The views of a scene show one set of named points, each view turned or mirrored, shifted and resized as a whole, with a little noise and some points left out.
In the rows, zero is written as 128.

Scene 1
View 1
z538: [ 57 185 141 180 111 134  82 183 142 146  96 114 121 153 152 160  85 171
 124 134 115 184 118]
z182: [ 47  90 122 134 118 137  65 160 106 135  84  33 174 114 123 176  54  73
  77 151 137 172  99]
z260: [139  72 184 108 174 121  54 102 135 102 157 158 170  73 129 162  83 127
 133 134 146 166 121]
z455: [ 92 134 170 156 146 124  70 146 136 129 126 144 145 111 137 153  83 151
 127 136 128 174 118]
z974: [171  75 204 106 190 118  60  91 156  88 176 204 160  70 140 153 101 166
 158 117 149 167 139]
z876: [ 89 158 226 196 164  84  85 138 136 146 123 211 135  96 118 109 106 147
 141 134 131 171 137]
z743: [ 64 148 191 206 136  82 110 201 157 138  69 142 123 155 106  81 136 150
 129 106 134 182 190]
z533: [125 141 176 133 160 139  56 113 143 118 159 178 146  88 156 176  78 174
 148 137 128 169 100]
z408: [137  53 211 126 187  92  73 115 145  96 138 170 168  76 109 117 112 118
 135 115 157 167 163]
z251: [ 69 135 195 186 147  91  88 160 132 141  98 146 147 116 110 114 100 121
 119 132 135 174 144]
z998: [144 125 175 146 153 111  93 169 194  90 127 172 123 148 144 125 142 214
 170  87 139 187 193]
z426: [163  46 155  86 169 132  65 126 169  70 150 128 161 104 138 164 107 155
 147 106 152 173 161]
z826: [ 68 166 136 174 113 128  93 195 160 134  91 105 123 163 145 148 100 173
 131 120 123 185 142]
View 2
z251: [124 144 106 113 162  98 135 117 127  96  81 113 124 130 100 126  83 152
 156 123  99 140 102]
z182: [112 126 117 128 159  77 109 125 180  37  55  88  96 112  80 136 106 108
 155 106 116 166  55]
z876: [141 162 125 105 157 112 139 127 115 128  92 120 127 143  99 117  82 173
 157 116  91 129 126]
z408: [111 133 125  95 172  92 118 130 145 107 116 132 107 168  46 100  77 168
 128 111 127 148 126]
z455: [128 140 145 122 158 102 133 138 151  98  79 115 118 134  97 134  95 148
 139 113 107 149 100]
z826: [116 118 128 142 165 110 152 127 141  82  71 113 136 118 144 159  93 140
 132 131 111 156  87]
z260: [124 144 155 103 162  97 115 149 159 108 102 125 102 159  52 112  90 158
 128 100 119 151 117]
z426: [ 99 107 157 116 174  96 124 152 169  94 115 136 106 169  60 126  86 154
  97 111 148 169 110]
z743: [110 123  79 123 170 105 155  97 104  97  91 120 143 132 132 134  71 160
 146 145 108 139 108]
z538: [127 134 139 143 158 111 150 134 143  88  61 108 132 112 144 160  98 138
 141 123 100 152  83]
z974: [124 138 173 102 166 104 120 160 158 128 120 142 107 175  48 111  86 174
 109 101 129 153 134]
z998: [104 107 140 127 177 116 157 137 130 120 117 145 141 160 118 143  71 173
  98 136 135 154 128]
View 3
z876: [117 103 114 134 114 135 104 118  96 120 127 112 154 113 104  69 107 163
 127 154 152 148 135]
z251: [144 138 102 143 122 134 117 108  85 123 138 117 161 103 120  83  96 140
 130 142 158 152 144]
z455: [148 134 112 140 117 116 113 112 100 118 119 107 150 130 107  94 104 124
 121 117 136 148 142]
z538: [187 145  85 138 111 114 102 110  78 123 110 124 174 137  98 123 123 130
 116 124 153 163 147]
z426: [141 139 134 148  98 113 148 108 152 123 146 101 129 151 135  90  64  96
 126  99  86 162 118]
z826: [195 148  81 142 103 122 112 105  86 127 122 128 179 141 110 124 108 130
 121 129 146 172 136]
z182: [179 205  99 161 144 104 138  89  79 122 128 101 152  96 126 111  94  74
 124  85 153 135 180]
z743: [166 135  81 142 101 151 118 105  80 135 151 141 184 111 133  90  85 160
 138 173 163 177 124]
z533: [132 113 130 134 114 104 108 123 122 112 109  94 133 149  92  93 114 125
 113 102 114 142 135]
z974: [107 104 153 138 101 111 134 120 160 118 135  91 115 151 118  70  76 111
 123 103  84 148 117]
View 4
z998: [ 70 162 132 152 225 131 106 117 114 180  67 136 189  84 141  72 180 122
  94  91 103 130 120]
z876: [121 124 129 134 200 106 114  82  98 143  73 121 148  42 109 118 162 133
 167  57 131 110  76]
z260: [151 125 150 175 192 121 141 139 109 193  99 104 162  59  84 110 134 102
 114  71  95 106  59]
z743: [ 84 159 127 106 201 133  90  82 121 108  72  95 174  66 156 123 191  85
 166  84 140 113 132]
z408: [132 139 153 170 207 127 131 144  96 191 110 105 149  39  84 112 152  75
 108  65 122  99  93]
z826: [109 146 127 122 174 138 100  98 148 124  58  92 214 122 169 118 168 109
 157 104  85 129  87]
z974: [134 127 148 194 214 116 144 146  94 220  94 134 158  55  75  85 136 123
  85  68  94 112  67]
z538: [136 128 125 123 164 125 108  81 148 117  51  88 209 120 159 127 159 129
 181  97  79 127  57]
z455: [132 131 136 151 184 126 122 112 128 161  77 100 189  91 126 113 150 111
 138  85  90 119  68]
z426: [125 147 154 186 203 142 135 166 121 214  98 105 185  87 103  92 143  80
  72  92  81 117  86]
z533: [145 118 138 172 187 110 136 116 115 186  70 122 185  88 107  98 135 148
 126  76  75 121  38]

Which points are out of place in each view (at most two, in the order of its rows)? Write none if all are in place.
view 1 -> z260
view 2 -> none
view 3 -> z974
view 4 -> z538, z455

Scene 2
View 1
z790: [170 149 217 148  77 133 151 174 151  84 128 158 144 114 100  95 156  79
 180 146  89 135  77]
z336: [190 124 188 149 119 112 153 179 166  94 118 182 159  84  89  80 139  80
 160 134  85 154  35]
z550: [171 132 223 154  62 129 174 156 129  64 147 150 126 127 111 113 161  70
 181 174 100 133  92]
z718: [150 197 222 132  68 145 123 182 164  88 113 150 153 127  82  84 162  82
 192 124  83 122  91]
z480: [206 114 193 159  99 134 144 189 158 125 120 169 162  79 130 104 140  83
 141 121  99 137  55]
z898: [155 162 204 135  76 121 161 148 135  45 148 148 123 134  77 102 156  51
 187 154 111 128 101]
z69: [175 147 172 139 104 116 149 149 144  73 143 156 129 106  83 107 135  40
 155 118 130 122  90]
z601: [185 164 198 139 107 143 109 209 191 139  90 174 185  77  97  74 144  95
 155  90  76 133  47]
z849: [138 212 221 127  54 152 109 177 158  85 118 135 149 141  84  92 163  69
 191 114  95 105 116]
z148: [183 160 165 133 128 121 120 181 176 109 114 170 164  83  76  80 131  64
 147  84 105 128  56]
z312: [183 154 192 143 111 132 123 195 175 122 102 174 171  82  94  78 142  87
 156 103  85 138  48]
z657: [180 156 199 143  84 139 127 183 163 107 118 156 156 101 105  96 149  76
 159 115 100 121  78]
View 2
z480: [ 90 144 156 127 149 132 123 100 125 133 103 120 132 131 150 100  81 142
 133 137 170  89 140]
z849: [ 98 161  93 125 131  96 115  89 115 196 135 171 109 134 122 132 103 139
 136 115 168  70 147]
z148: [ 93 134 144 101 137 120 118 101 125 163 122 147 117 108 146  90  75 130
 108 142 170  83 151]
z898: [ 88 153 105 102 137 107 112  66 102 168 112 172 120 114 149 130 113 133
 166 127 149  89 122]
z601: [102 143 147 122 135 114 128 121 118 157 131 134 133 132 132  93  70 122
  94 140 172  59 155]
z790: [ 94 157 119 121 138 111 122  87 101 154 118 151 137 131 141 120 100 125
 148 131 156  76 129]
z718: [100 156 105 121 131  97 119  94 106 180 131 165 125 131 127 123 100 128
 132 124 162  63 141]
z550: [ 86 163 112 123 144 114 120  72  95 147 107 152 138 133 147 136 116 130
 176 126 149  85 116]
z336: [ 92 140 149 103 139 119 124  97 103 137 114 139 142 114 155  96  82 115
 126 148 155  74 129]
z657: [ 96 156 127 131 140 113 122  98 114 160 120 141 128 137 135 115  91 135
 132 127 166  73 141]
z312: [ 99 141 145 115 135 116 124 108 114 152 124 136 133 122 140  95  76 123
 108 141 166  67 147]
z69: [ 84 143 130  99 141 123 110  72 121 160 107 157 111 104 157 111  96 144
 151 132 164 103 135]
View 3
z898: [ 79 149 104  85 158 163 159 147 152 111 110 112 133 156 151 117 107 125
 149 150 106 100 147]
z148: [ 82 160 164  44 137 156 163 114 129 116 136 131 118 140 109  98 149 115
 164 105 109  65  81]
z790: [ 83 152 110  82 135 163 163 130 165 117 111 102 118 132 148 123 117 123
 163 117 104  90 109]
z550: [ 80 155  88  84 138 158 155 153 172 112 101  90 123 129 160 128 101 131
 163 125 105 102 140]
z69: [ 75 166 132  46 153 146 152 147 132 108 126 122 137 146 129  97 124 126
 161 133 111  88 135]
z336: [ 86 185 126  53 114 160 169 132 155 112  99 117 106 137 110 115 139 109
 163 100 114  68  89]
z601: [ 88 148 159  66 120 168 172  91 146 125 135 117 102 119 119 111 151 118
 174  81 105  62  49]
z849: [ 79 100 135 113 170 175 163  97 143 123 151 113 131 138 169 119 116 132
 157 136  94  98 108]
View 4
z657: [110 152 157  99 131 143 147 137  93 100 173 141 108 110 115 152  98 141
 165 157 194 102  98]
z480: [127 170 145 104 124 144 180 125  97  94 177 160  77 124 107 173 102 147
 168 161 207 111  99]
z312: [103 154 151 103 139 140 166 127 104  83 190 140  88 113 118 140 101 133
 167 179 209 105 113]
z601: [105 140 160  97 149 135 164 136 114  82 202 132  88 120 116 138  98 138
 171 188 211 101 115]
z69: [ 88 178 129  94 118 162 167  92  82 112 146 161  90  88 119 146 102 137
 154 147 189 106  93]
z898: [ 82 178 137 105 110 168 133 110  70 110 135 149 121  83 131 138 106 129
 141 131 180 107  88]
z550: [110 184 147 116 101 159 131 133  69 102 142 153 125 102 124 157 111 133
 143 125 186 119  85]
z148: [ 88 155 139  93 142 149 180 102 104  94 182 146  72 102 117 137  98 134
 172 180 204 101 111]
z718: [ 87 146 157  95 137 146 123 134  89 105 169 125 129  93 125 127  97 133
 156 154 184  98  99]
z849: [ 80 139 159  82 139 151 117 126  88 123 162 125 135  83 122 128  86 143
 160 147 172  91  90]
z790: [102 167 149 109 119 151 137 132  84  94 159 142 117 105 124 147 108 130
 152 146 192 110  96]
View 5
z849: [138 111 178 155  73 111 130  83 111  74 195  94 136 132 123 160 104 130
 161 111 112 135  90]
z312: [172 131 174 103  17 136  85 118 178 166 192  90 166 113 157 112 152 125
 116 111  87 182 131]
z718: [159 125 172 139  60 115 120  76 126  99 195  97 151 137 137 161 117 140
 154  95 110 150 107]
z790: [163 121 178 151  40 126  96  73 130 111 154 118 172 142 150 148 154 135
 159  68 100 162 141]
z898: [145 138 201 176  73 123  92  45  96  80 129 137 175 118 131 157 150 146
 197  58 114 151 126]
z69: [129 133 211 163  58 136  66  71 126 104 121 137 175  77 131 116 169 122
 187  95  96 159 126]
z148: [146 143 198 115  44 137  68 106 166 153 171 102 169  70 143  95 154 124
 145 129  88 178 118]
z336: [177 149 188 121  24 138  64  81 162 164 149 115 195 107 160 119 174 144
 148  78  88 191 153]
z657: [154 103 177 139  29 130 100  97 145 120 171 105 155 138 148 135 149 117
 140  91  96 156 130]
z601: [171 127 169  94  18 133  90 121 181 167 203  80 156 112 154 113 142 120
 110 122  86 177 122]
z480: [142  97 191 135   2 147  62 111 168 149 135 119 169 119 160  96 190  93
 137  95  78 169 158]
z550: [156 105 187 177  37 127  92  50 102  88 121 140 177 159 146 162 168 131
 179  38 105 154 155]

Which points are out of place in each view (at most two, in the order of its rows)? Write none if all are in place.
view 1 -> z480, z657
view 2 -> none
view 3 -> none
view 4 -> none
view 5 -> z312
